The views of a scene show one set of named points, each view turned or mirrored, shifted and resized as a whole, with a little noise and some points left out.
In the rows, 128 means zero.

Scene 1
View 1
Sezit: [147 115 155 119 167 174 172 113 131 122 108 123 112 101 140 162 127  99
 101 167]
nira: [140 150 193 123 157 163 156  50  87 123  91 110 152 165 183 133 154 103
 104 193]
doviv: [153 127 164 158 146 162 138  70 122 135 108 121 121 156 183 145 114  71
 130 143]
Fugi: [101 125 190  86 115 119 153  36 122 111 145 114 180 232 195 153 131 109
 144 197]
Kop: [140 118 152 123 100 152 204 125 146  75 161 127 104 130 125 205 123 135
 139 167]
busib: [136 138 173 132 146 155 120  30  86 140  75 125 163 207 210 127 155  83
 132 179]
Sus: [147 134 113  97 160 182 137  83 117 140  83 144 123 128 156 162 155  87
 137 160]
Gegi: [161 150 161 158 123 170 171  84 113 102 124 120 114 147 163 175 131 103
 134 152]
zurat: [133 110 152 125 123 148 153  82 138 116 125 133 132 171 169 168 126  98
 145 159]
zuzuz: [166 189 142 120 130 188 179  85 103  93 129 123 105 115 144 191 150 109
 137 150]
Tov: [159  56 132 174 134 176 191 165 139 108  86 145  79  88 116 176 140 128
 117 170]
baf: [124 107 110  60 144 165 164 106 129 119  98 153 129 126 133 178 166 120
 135 187]
Zemu: [126  81 148 121 109 136 180 122 166 101 153 131 116 147 140 186 108 113
 144 163]
sebo: [157 152 113 151  75 160 160  83 123  88 140 145 111 180 165 207 140 107
 191 131]
ruto: [156 136 102 111 138 191 159  99  88 113  64 152 114 123 140 173 195 120
 143 179]
lodap: [141 107 176 141 139 153 173 104 140 115 131 121 117 133 153 163 112 101
 118 160]
bek: [132 111 149 132 122 152 125  42  77 130  56 140 167 218 201 134 185 110
 147 196]
pono: [182 121  97 200 106 186 130  95 116 121  88 154  90 152 171 178 141  78
 179 113]
fofo: [162  84 101 159 143 186 133 112 114 139  51 157 106 130 156 154 163  92
 144 155]
sodam: [159 111 110 126 137 184 173 128 123 110  91 149  95 102 126 182 157 115
 134 162]
Par: [139  95 106 109 112 158 173 126 143 104 119 154 107 131 128 194 146 120
 153 164]
Kon: [134 103 122 137  67 134 164  96 152  91 155 150 120 196 161 206 125 115
 190 149]
Litav: [100 132 162  51 133 125 161  70 158 110 170 124 153 175 161 178 115 102
 140 173]
nare: [178 123  84 178 112 186 128  98 129 124  99 157  86 143 165 186 134  70
 182 105]
mir: [133  86 112 100 133 170 171 123 121 113  78 155 121 128 129 177 176 130
 131 191]
vepor: [159 135 129 165  85 159 167  94 128  91 137 138 103 167 159 197 129 110
 174 133]
View 2
pono: [ 97 165 140 124 162  81 129  87  65  97 124 123 156  82 102  99 159  78
  84 128]
Gegi: [ 92 161 137 111 140 127 125 104 117 109 157 104 131 119 118 141 130 120
  85 127]
Sezit: [141 144 148  89 148 125 112 135 109 117 177 115  97 110 115 143 161 152
  73 120]
Tov: [143 163 191  79 178 110 158 146 103 104 165 125  87 102  82 131 193 108
  87  88]
Sus: [125 119 120 104 142 124 100 111  76 109 155 118 125  91 129 125 183 151
  88 145]
doviv: [121 165 122 125 150 103 101 106 102 125 141 121 139 112 112 128 119 141
  75 150]
bek: [ 90 140 111 152 157 151 108  92  84 126 102 140 169 137  98 141 178 175
 146 184]
lodap: [131 163 144 105 149 128 131 142 120 122 157 117 111 121 108 144 126 138
  82 131]
Par: [122 128 141 101 144 147 166 155  89  98 152 113  97  88 117 123 176 101
 103 128]
zuzuz: [ 79 138 137  94 125 142 118  93 110  94 181  86 121 109 145 144 154 121
  78 113]
Kop: [103 150 153  94 135 162 176 156 129  99 167  94  92 113 123 144 133  94
  94 114]
fofo: [133 142 147 114 174  96 117 107  64 106 135 138 135  88  91 114 206 128
  96 128]
ruto: [ 94 115 143  98 150 140 120  98  78  94 163 114 124  99 123 134 226 136
 110 121]
nare: [104 155 132 122 151  85 131  99  64  95 132 120 145  66 112  95 156  71
  76 128]
vepor: [ 83 160 138 121 140 130 160 120  98  99 137 105 136  99 117 122 128  75
  96 132]
sebo: [ 68 151 122 130 129 137 163 112  93  93 130 101 145  96 129 117 131  67
 103 140]
Litav: [126 121  96 120 109 179 141 170 117 123 155 103 104 112 143 142 106 146
 103 179]
Zemu: [135 151 140 109 143 146 170 177 116 115 148 113  97 106 111 134 123 105
  96 139]
busib: [102 150 100 150 148 135  85  87  95 135 118 129 166 138 111 146 144 186
 121 186]
mir: [126 118 150  96 157 154 144 141  85 104 154 122 102 103 108 135 215 135
 118 129]
Fugi: [102 143  90 151 125 186 130 145 123 140 122 115 141 148 123 157 101 168
 135 202]
Kon: [ 95 151 124 135 136 152 183 150  99 104 120 111 129  99 116 119 119  71
 116 156]
baf: [129 102 126  98 137 160 134 147  84 106 163 117  99  96 129 132 197 147
 110 143]
View 3
doviv: [148 154  91 130 160 125 126 116 158  95 132 155 116 116 170 112 100  96
 131 141]
baf: [144 104 106 161 131 125  86 101 114  95 163 136 128 107 134 126 134 110
 113 142]
nare: [181 128  93 146 151 140 133  93 150  96 113 142 104 141 153 141  78 148
 123 123]
Kon: [133 131 128 138 117 125 145  98 139 103 141 137 132 115 160 106 113 160
 127  94]
zurat: [135 139 108 138 137 122 125 108 142  98 145 146 129 108 167 104 116 114
 129 127]
busib: [149 145  82 156 162  91 121 145 157  73 134 156 148  98 166 102 107  65
 138 116]
Sezit: [145 135  95 124 143 134  94 110 130 108 151 143 102 119 149 118 128 102
 118 172]
fofo: [192 120  66 149 147 133  96 106 129  81 126 135 122 137 154 120 108 121
 123 139]
Fugi: [103 149 123 147 136  94 134 134 149  89 163 154 159  76 171  88 129  82
 137 102]
Tov: [175 121  80 104 117 145  88 100 114 107 139 124 100 147 147 104 139 150
 116 167]
lodap: [135 147 103 113 139 129 115 113 140 108 147 145 110 117 161 101 126 113
 126 152]
zuzuz: [137 120 118 126 150 106 121 132 141 111 137 146  90 116 121 148 113 116
 110 146]
Sus: [160 119  90 161 157 125  98 109 133  89 145 145 119 113 144 137 109  95
 118 147]
sodam: [166 110  94 134 132 132  95 106 121 101 142 130 103 133 134 131 126 133
 113 154]
Par: [150 113 112 141 121 134 105  94 117 104 152 129 119 121 140 121 128 144
 115 135]
mir: [162 103  94 146 124 122  85 108 110  91 155 129 124 121 133 119 141 126
 116 140]
ruto: [171  99  88 154 142 107  91 126 122  85 138 133 116 124 119 139 121 115
 113 138]
nira: [138 143  88 132 156  91 108 151 149  87 142 152 128 102 151 107 128  66
 129 142]
Zemu: [127 136 123 121 118 138 119  94 128 114 157 138 119 116 163  99 134 141
 124 137]
vepor: [145 132 118 125 132 120 143 113 147 107 128 140 110 126 148 122 103 153
 122 113]
pono: [184 130  83 139 151 131 133 108 151  89 105 140 106 142 155 132  82 145
 124 120]
View 4
Fugi: [127 110  67 113 125 130 175 177 134 206 144 143 133  45 158  95  38 108
 114 159]
lodap: [118 117 100 113 142 146 159 141  99 166 129 169  84 102 134 142 139 132
 148 132]
sebo: [108 131  38 110 117 109 193 161  99 147 168 107 119  73 134 191 129 177
 108  95]
Zemu: [100 124 124 113 108 133 181 130  85 159 159 145  87 126 132 150 110 128
 128 120]
mir: [120 165  64 138 123 119 182 101 132 110 178 182  70 117 152 126 127 124
 165 106]
ruto: [134 166  13 135 137 115 181 115 141 102 171 184  84  91 153 140 151 151
 181 105]
Litav: [135  98  93  97  91 111 184 155  97 184 165 158 132 104 146 112  57 131
 149 157]
doviv: [143 110  60 110 159 137 157 149 102 175 121 167  88  72 141 148 139 148
 128 133]
sodam: [122 149  63 126 130 125 178 106 110 111 165 181  68 123 140 159 165 151
 173 103]
Gegi: [111 121  58 111 148 140 162 161 106 160 133 158 105  81 137 162 151 159
 150 124]
vepor: [101 130  61 112 125 123 183 155  93 146 156 117 106  85 133 188 140 168
 115 100]
busib: [171 123  12 121 174 128 155 157 146 184 117 173  97  18 162 104  98 128
 112 145]
pono: [148 140  28 115 164 109 176 120  89 133 143 135  68  72 136 201 182 183
  90  81]
Kon: [ 97 134  81 117 102 110 196 149  94 155 172 100 107  90 138 173  97 147
  87  95]
Kop: [ 68 129 110 116 103 141 184 150  92 144 165 138 110 130 130 164 129 143
 166 116]
nare: [156 132  31 109 148  98 181 118  78 130 152 135  68  90 133 202 176 187
  97  85]
fofo: [159 158  38 133 165 114 166  92 119 118 144 177  41  91 146 153 166 145
 117  94]
Sezit: [134 122  85 112 144 138 160 121 104 147 135 200  73 121 138 132 155 138
 182 134]
Par: [112 147  79 124 105 114 190 114 102 120 180 153  81 126 140 151 127 142
 147 103]
baf: [142 145  61 127 107 103 184 106 119 121 182 188  86 122 152 118 107 132
 173 119]
zurat: [133 120  74 112 133 125 172 143 103 168 144 151  96  84 145 139 108 136
 117 126]
bek: [154 156   4 139 167 125 166 141 167 158 139 162  88  14 171 104  89 116
 101 123]
zuzuz: [112 121  32 109 127 129 173 165 109 141 155 168 123  96 137 164 160 176
 200 124]
nira: [139 126  36 120 169 150 148 163 145 177 116 192 103  47 155 103 118 121
 166 152]

In a view up to two points have been moved. Name them for each view, in the order of its rows, or write none.
view 1 | none
view 2 | none
view 3 | none
view 4 | doviv

Scene 2
View 1
mibu: [113 119 117 119 117 160 118 163 113 156 136 118 112 123 138  98 122 128
 115 132]
beto: [110 144 108 142 106 141 143 150 100 149 131 136 123 165 144 103 165 132
 120 102]
gel: [114 144 116 130 107 154 128 139 109 154 139 119 129 159 133  99 151 114
 115 113]
gutig: [102 113 106 123 119 150 129 167 128 149 134 118 105 143 167 112 133 130
 113 116]
Memel: [109 117 111 112 106 161 113 157 138 152 129 128  96 138 169 105 148 107
 109 112]
div: [108 148  99 137 107 151 130 135 129 133 121 113 134 179 147 117 149 124
 113 125]
runu: [117 142 103 115 121 165 134 144 122 153 126 129 110 175 129  90 158 118
 130 113]
Punil: [121 149 101 128 114 170 118 140 124 135 110 115 133 154 118 102 130 132
 120 154]
sol: [122 134 108 104 123 175 122 146 127 157 124 126 105 158 124  83 146 114
 128 123]
puduk: [111 126 116 115 106 159 117 150 126 155 134 127 105 145 154  99 151 108
 112 110]
potob: [120 124 109 110 107 175 101 151 140 144 113 127 104 129 147 100 134 114
 112 141]
kabu: [109 132 112 134 109 150 125 153 114 146 132 116 125 142 147 110 134 130
 110 127]
punuf: [106 120 120 118 127 153 128 156 111 163 152 103 119 142 138 100 123 122
 115 117]
zeg: [113 141 110 139 101 153 119 144 119 138 124 117 133 146 144 113 138 126
 107 135]
kaba: [108 138 111 147  93 143 120 147 117 134 125 120 135 142 158 121 142 128
 101 129]
Tukal: [110 146 107 131  82 160 103 128 150 127 112 123 127 161 169 123 158  98
  96 130]
bub: [117 133 109 112 102 173 103 140 145 142 116 122 111 147 150 102 145 104
 109 133]
noror: [121 148 108 123  92 174  99 126 141 135 109 122 127 154 141 107 149 102
 105 144]
malo: [127 137 121 113 112 163 128 156  92 170 135 148 103 140 116  71 162 121
 131 104]
Guvu: [112 125 102 128 108 157 123 162 128 139 113 134 107 141 160 109 144 132
 114 126]
Zofa: [104 117 101 128 115 150 128 166 130 141 123 124 105 145 169 114 138 134
 114 120]
geban: [112 128 109 110 117 172 110 140 146 145 127 104 115 153 146 105 128 107
 111 136]
zipep: [112 137  87 113 140 168 145 148 136 144 117 119 106 192 129  95 144 136
 138 122]
sem: [113 144 114 127  98 164 103 129 137 137 125 102 139 149 143 115 130 107
  99 145]
rabet: [114 132 111 121  99 156 122 151 126 150 124 143 102 152 161 100 169 111
 116 103]
View 2
punuf: [ 85 162 107 139  52 138 131 119 188 175 169 162 109  76  55  87 110  96
 144 124]
sol: [110 134 130 128  98 160 124 101 182 174 221 111  74  69  81 118 112 115
 123 131]
noror: [151 135 139 162 115 165 138  69 123 192 211 126 113 146  79 145 111 100
 103 122]
runu: [ 98 138 133 122  97 134 115  99 167 175 246 136  68  69  80 131 100 108
 117 102]
puduk: [131 165 129 118  93 142 116 117 146 171 196 150 113  73  54 118  92 107
 110 128]
beto: [ 73 147 125 117  85 107  93 125 152 178 236 196  98 103  76 127  69 119
 100  84]
geban: [142 147 129 153  78 160 152  82 146 184 186 128 114  87  74 123 135  83
 131 125]
gutig: [123 155 124 126  46 136 120 136 145 172 173 180 133  54  84 112 117 105
 114 107]
Guvu: [133 136 133 130  71 151 113 130 135 175 188 167 128  84 104 131 112 126
  90 109]
Zofa: [132 147 129 129  51 139 116 135 134 173 182 183 136  62  98 126 116 110
  99 100]
Memel: [156 170 133 117  84 151 119 128 130 166 182 151 132  56  59 121 103 106
  99 132]
Tukal: [171 155 142 152 109 140 134  73  83 194 214 162 138 137  65 157 103  83
  90 102]
rabet: [135 160 137 106 105 134 100 128 130 170 219 161 109  72  63 134  78 117
  87 114]
kaba: [108 147 122 151  73 127 114 115 125 189 186 203 142 147  83 129  90 113
  94  93]
mibu: [104 144 116 141  60 164 122 131 184 174 155 151 123  91  80  91 110 124
 121 141]
bub: [159 145 137 141 102 168 136  90 130 181 196 124 117  98  76 135 117 102
 104 131]
kabu: [101 146 115 146  64 138 123 114 154 183 180 176 125 113  80 112 106 110
 116 107]
gel: [ 83 154 121 138  91 127 118  99 165 182 220 163  94 117  54 115  84 101
 123 108]
Punil: [ 99 104 127 170  82 165 136  78 170 193 207 134  94 145 118 130 129 118
 119 107]
sem: [133 145 123 176  87 154 151  66 133 196 183 146 129 152  65 130 119  84
 124 119]
potob: [162 136 134 144  84 184 135 109 143 176 168 123 126  91  96 123 133 118
 102 142]
zipep: [ 97 116 135 131  66 131 128  91 172 178 252 138  63  38 124 140 140  99
 129  78]
View 3
Punil: [196 146 105 110 128 132  93  89 147 142 136 164 148  95 105 122 148 125
 145 149]
sem: [165 118 114 140 120 101 107  85 167 167 136 145 169 128 127 121 156 151
 149 144]
Guvu: [122 159 120 112 135 169 129  98 154 150 147 150 136 107 137 148 149 136
 163 122]
gel: [157 142 124 142 120 143  89 109 127 173 138 144 122 152 132 166 129 142
 121 157]
puduk: [118 146 135 129 117 149 115 110 135 155 141 157 144 140 139 180 155 150
 150 136]
bub: [136 125 124 114 121 128 116  88 144 141 148 171 168 121 141 147 170 164
 163 140]
malo: [149 177 114 119 100 167  87 114  97 134 127 189 114 138 133 223 149 116
 120 130]
rabet: [108 144 121 117 123 169 113 100 128 151 154 159 124 142 165 178 146 158
 145 133]
div: [163 130 118 123 143 153  96  95 144 170 156 131 122 126 134 114 126 155
 137 164]
Memel: [ 97 144 142 123 121 154 134 109 147 155 145 156 156 134 144 175 164 156
 169 126]
beto: [145 160 112 130 131 181  93 105 125 169 150 137  90 142 147 167 113 131
 119 144]
gutig: [111 165 150 126 135 170 136 124 158 167 139 132 140 122 119 160 144 131
 165 130]
runu: [156 149 137 108 127 165  84 115 105 141 150 166 124 130 126 168 140 153
 136 167]
punuf: [146 166 156 146 117 141 112 136 145 174 115 138 150 139  96 181 147 117
 146 140]
geban: [149 131 147 121 125 123 115 106 150 153 138 158 176 120 111 139 166 157
 166 153]
noror: [162 113 101 117 121 112 101  70 147 143 152 169 162 119 146 126 163 165
 150 145]
Zofa: [113 162 138 118 140 177 136 111 159 162 148 134 135 114 129 148 143 136
 166 129]
zipep: [168 158 159  86 149 183  88 127 106 137 158 158 128 103  99 138 137 153
 153 185]
Tukal: [129 100 104 128 132 123 116  67 161 165 165 145 151 136 170 115 151 184
 153 145]
zeg: [159 144 105 134 127 137 110  90 164 168 139 140 139 120 130 133 140 128
 142 133]
View 4
beto: [126 123 133 138 107  82 168 140 127 120 133 147 140 141 144 116 113 124
 148  94]
potob: [119 144 149 115  92 120 138 105 123 158 125 129 116 117 116 160 121 107
 143 103]
gutig: [112 134 152 123  89  95 167 101 103 129 115 125 131 135 127 143  91 124
 148  98]
sol: [130 116 140 123  92 116 159 124 135 149 146 139 107 139 118 158 124 131
 138  95]
malo: [124 108 142 112 101  93 168 141 134 153 171 166 118 121 139 141 113 136
 143  86]
Punil: [129 131 128 139  99 126 135 129 133 144 129 129 128 130 104 130 133 130
 131 128]
Guvu: [116 142 143 128  95 106 158 115 124 143 116 127 136 122 128 138  99 108
 147 100]
Zofa: [114 139 147 129  91  98 166 106 113 133 111 123 136 131 128 140  92 114
 148  98]
kaba: [117 149 137 134 110  89 140 121 109 123 113 138 146 127 136 114 120 110
 147 112]
bub: [125 144 143 124  97 116 138 109 124 145 121 129 113 132 121 159 134 100
 145  96]
div: [133 137 127 150 105 102 150 128 125 117 109 126 132 155 124 125 132 115
 141 107]
noror: [133 148 134 133 107 118 124 120 130 143 120 132 116 135 120 147 154  97
 140 105]
gel: [127 123 137 129 106  92 151 130 114 124 139 148 120 145 132 131 134 130
 143 101]
kabu: [116 135 143 128 100  97 147 116 106 128 124 136 134 131 125 128 115 127
 143 114]
Memel: [116 141 156 114  92  97 158 101 111 140 122 133 118 130 134 160 109 102
 152  82]
zipep: [137 110 128 148  85 120 181 128 147 133 125 117 117 160 110 147 108 137
 135 100]
mibu: [109 128 153 112  92 105 147 106 102 146 139 141 124 117 117 141 105 137
 141 114]
geban: [124 136 146 126  93 119 141 101 111 137 119 123 108 144 110 159 131 118
 139 108]
Tukal: [130 161 137 137 108 103 131 113 122 126  99 127 123 144 134 144 150  78
 149  94]
zeg: [121 142 136 133 106 102 135 120 112 131 121 136 134 131 123 125 128 118
 141 117]
rabet: [125 136 145 122 100  91 165 123 129 136 129 142 125 134 147 147 114  99
 154  76]

In a view up to two points have been moved. Name them for each view, in the order of its rows, or write none.
view 1 | kaba
view 2 | potob
view 3 | gel
view 4 | none

Scene 3
View 1
kape: [114 155 119 169 107 100 128  94 147 124 168 127 151 107 130 111 165 159
  88 116]
Mika: [122 135 103 180 126 133 128 114 115 110 158 137 110 120 110 108 166 156
  98 124]
piv: [ 84 107 125 111 149 154  92 112 171  77 161 101  98 157 116 115 156 122
 131 111]
Bov: [125 139 105 174 137 155 125 127 115  94 144 121 116 112 107  94 162 156
 116 100]
zibo: [ 88 108 174 166 169 128 118 157 156  86 164 128  80 133 127 124 178 118
 138 120]
repu: [ 49  95 132 171  99 131  40 139 139  85 145 146  91 140 113 125 175 111
 145 149]
suzu: [ 80 129 187 192 156 111  99 179 154  92 144 131 120  84 136 111 185 121
 152  94]
pubu: [101 120 173 170 179 113 142 153 158 101 170 129  91 120 136 124 178 127
 121 116]
suni: [ 63  91 150 165 134 142  71 150 143  73 154 137  73 149 112 127 174 110
 147 139]
nusom: [ 93 129 227 192 148 114 135 156 168  69 180 123 108 132 121 124 183 124
 142 106]
Ful: [ 78  99 210 187 169 129 113 178 154  67 168 135  64 144 120 129 188 105
 153 124]
lafad: [ 73  96 125 163 156 123  77 158 140 110 143 147  78 119 133 123 176 111
 135 138]
Kemir: [ 92 120 135 144 166 135 103 147 156  97 146 116 109 108 131 106 166 127
 136  97]
lop: [120 144 114 193  96 109 131  98 118 119 172 145 124 123 115 117 170 162
  83 139]
saf: [124 124 138 168 176 146 146 142 134  95 161 123  87 126 116 109 169 141
 118 107]
kozis: [ 85 118  82 188 142 128  68 170 103 131 113 158 103  65 133 103 175 130
 132 124]
Pimek: [ 70 110 133 153 134 110  82 131 160 110 155 136 104 122 137 126 171 122
 124 134]
negif: [ 98 118 133 190 155 127 107 166 123 106 144 146  93  99 125 110 179 130
 131 120]
View 2
Pimek: [134 115 166 109 105 139 163 128 106 124 138 166 138 154 108 143 129 137
 120 115]
saf: [ 72 144 123  81 101 135 172 130 143  74 146 157 149 137  91 106 141 127
 148 102]
Kemir: [ 92 151 143 107  98 121 178 118 114  92 154 152 128 141 120 135 133 129
 106 103]
lafad: [130 126 153  70 124 139 175 119 107 122 130 163 132 160 110 132 116 166
 119  98]
Ful: [ 90 101 154  17  83 130 199 115 144 119 114 158  97 157  99  88 135 122
 120 140]
kozis: [115 152 124 114 148 156 150 103 106  77 115 189 133 182 128 163  94 206
 113  74]
nusom: [ 78  89 153  84  60 140 186 120 161  87 130 175  85 154 106 100 147  87
 126 161]
lop: [106 105 135 153 107 171 120 148 144  67 139 194 180 149  78 139 142 133
 185 109]
kape: [107 116 143 188  96 159 136 147 135  63 161 188 159 142 101 150 145 112
 158 112]
negif: [ 96 133 129  86 122 150 171 114 133  81 127 177 126 165 110 125 117 161
 131  99]
suzu: [ 85 120 141  94  92 139 191 101 139  77 123 182  73 172 133 126 121 132
  96 131]
zibo: [ 99 120 149  57  94 132 190 123 133 108 141 155 117 146 103 104 138 122
 126 122]
pubu: [ 99 121 138  81 103 142 203 131 144  84 159 159 111 143 104  94 139 115
 143 116]
repu: [131 102 175  70  98 135 128 117  98 152  92 173 155 169 102 160 120 162
 109 128]
Mika: [ 89 138 125 128 112 151 129 139 135  67 142 176 181 143  85 137 137 145
 167  93]
Bov: [ 63 159 115 121 105 134 136 125 133  55 137 168 173 140  99 141 134 141
 144  94]
piv: [ 96 148 164  91  77  97 154 135  96 133 155 129 173 120  98 140 149 112
 110 111]
View 3
Ful: [104 144 118 150 151 153 154 147 114 179 115 119 154 112 126 142 140 123
 150 121]
nusom: [100 131  92 150 130 144 154 152 111 158 128 130 150 109 114 135 140 113
 154 134]
Kemir: [134 160 107 156 142 140 169 123 123 134 134 139 147 136 136 129 141 116
 125 127]
lafad: [137 163 132 166 152 161 160 127 114 152 111 139 128 133 145 130 143 130
 127 125]
repu: [157 150 141 164 147 179 138 133 125 155 104 133 132 124 129 108 154 138
 133 143]
saf: [105 151 111 142 131 132 166 131 120 122 122 133 140 133 135 135 142 135
 138 117]
pubu: [101 155  98 158 140 142 165 138 109 139 125 138 138 124 135 145 133 120
 141 120]
kozis: [155 151 144 164 136 140 178 114 106 145 115 158 100 156 156 120 155 128
 109 129]
Pimek: [142 162 112 172 145 169 151 130 118 136 117 144 130 126 135 122 142 125
 130 136]
kape: [129 145  86 168 109 148 158 132 114  86 125 162 113 133 128 112 144 127
 131 145]
suni: [135 154 135 151 150 164 148 131 129 152 110 122 150 125 131 123 148 139
 136 127]
suzu: [128 134 106 159 135 134 171 138 106 172 135 144 135 128 129 132 145 101
 132 136]
Bov: [126 145 117 140 118 127 170 123 125 102 125 143 130 146 135 117 152 138
 127 126]
negif: [123 147 127 154 135 138 170 129 108 146 117 144 120 139 142 131 148 128
 128 123]
View 4
nusom: [126 130 117 112 172  87 117 144 169  88  95  69  95 125 154 147  67 107
 139 128]
pubu: [122 130 130 117 173  78 136 144 151  98 108 109 122 133 147 153  94 118
 118 144]
negif: [147 126 139 107 139  99 115 146 128 122 129 109 120 107 111 178 118 109
 116 153]
repu: [153 136  91 139 147 155 123 144 145 144 176  85 152 103 102 159  79  85
 107 137]
kape: [128 102 115 136 169  84 150 145  94  99 125 143 104  73  93 198  45 146
 124 128]
suzu: [140 137 133 105 151 117  79 125 143  99 100  89 102 108 141 167 108 118
 121 126]
lop: [139  91 118 122 148  75 171 167 107 113 142 124 109  73  77 192  49 127
 126 146]
lafad: [143 134 126 123 147 125 123 139 140 132 150 113 153 117 118 162 119 107
  96 151]
Mika: [143 113 125 127 155  73 157 161 101 120 141 136 112  93  84 196  80 113
 133 160]
saf: [136 134 132 123 168  65 140 157 127 111 119 119 110 129 122 176 101 101
 138 163]
piv: [131 164  92 170 203 108 138 137 121 127 147 137 141 142 125 168  81  92
 130 148]
Pimek: [133 127 109 138 162 126 129 134 131 122 146 119 147 105 117 163  85 122
  99 133]
Kemir: [134 150 123 137 176 105 109 130 118 114 123 132 123 122 127 179 109 112
 121 142]
kozis: [163 124 145 107 117 130  96 136  99 140 150 129 133  81  83 200 138 117
  97 152]
zibo: [130 140 122 123 170  90 129 147 156 110 119  97 123 137 142 152  97  99
 125 150]
Ful: [134 143 122 108 159 102 116 150 183 109 118  65 126 145 156 134 104  84
 125 148]
suni: [146 146 102 134 159 126 127 149 155 135 158  86 146 132 121 150  95  79
 115 150]
Bov: [149 133 125 131 163  75 132 156  93 121 130 136  97 103  90 204  94 100
 148 161]
View 5
Pimek: [124 106 109 147 116  70 132 124 130 125  83 130 183 135  94 140  96 112
 133 136]
Bov: [153 117  96 156 134 103 137 149 137 140 154 145 143 177 130 151  68 126
 188 120]
kape: [156  94  81 113 117  71 121 140 126 140 145 160 157 129 116 119 120  93
 206 113]
Kemir: [109 119 116 164 131  90 130 120 148 148 115 127 142 143 110 129  72 136
 144 140]
repu: [136 104  96 157 115  73 126 132 120 107  67 144 228 172  80 176  80 124
 105 159]
nusom: [101 148 122 130 164 125 118 108 131 120 156 150 172 140 114 112 148 135
  97 167]
lop: [181 107  87 116 126  86 136 155 113 113 146 152 179 154 124 146 120  81
 196 103]
saf: [136 144 119 155 150 115 149 144 139 128 150 124 140 155 131 141  95 123
 143 123]
piv: [126 127  80 174 108  75 148 161 151 156 106 130 132 131  85 167  90 139
 109 147]
Ful: [100 158 146 156 166 129 138 111 134 103 120 122 187 151 111 138 117 138
  66 163]
Mika: [171 116  96 140 131  93 143 156 128 124 143 140 160 163 129 155  89 101
 188 105]
suzu: [ 85 119 140 143 157 110 104  80 135 126 125 144 182 158 119 100  89 139
 138 162]
negif: [127 121 137 153 150 107 133 114 131 111 117 125 182 173 130 134  68 120
 155 127]
pubu: [111 143 137 145 154 112 142 116 139 122 133 115 151 129 124 114 116 117
 126 126]
suni: [126 131 111 168 131  95 140 135 131 111  89 128 198 162  93 171  87 135
  86 157]
zibo: [110 143 132 157 151 109 142 122 138 119 117 119 165 140 113 135 107 128
 102 144]

In a view up to two points have been moved. Name them for each view, in the order of its rows, or write none.
view 1 | saf
view 2 | nusom
view 3 | suni
view 4 | pubu, zibo
view 5 | none
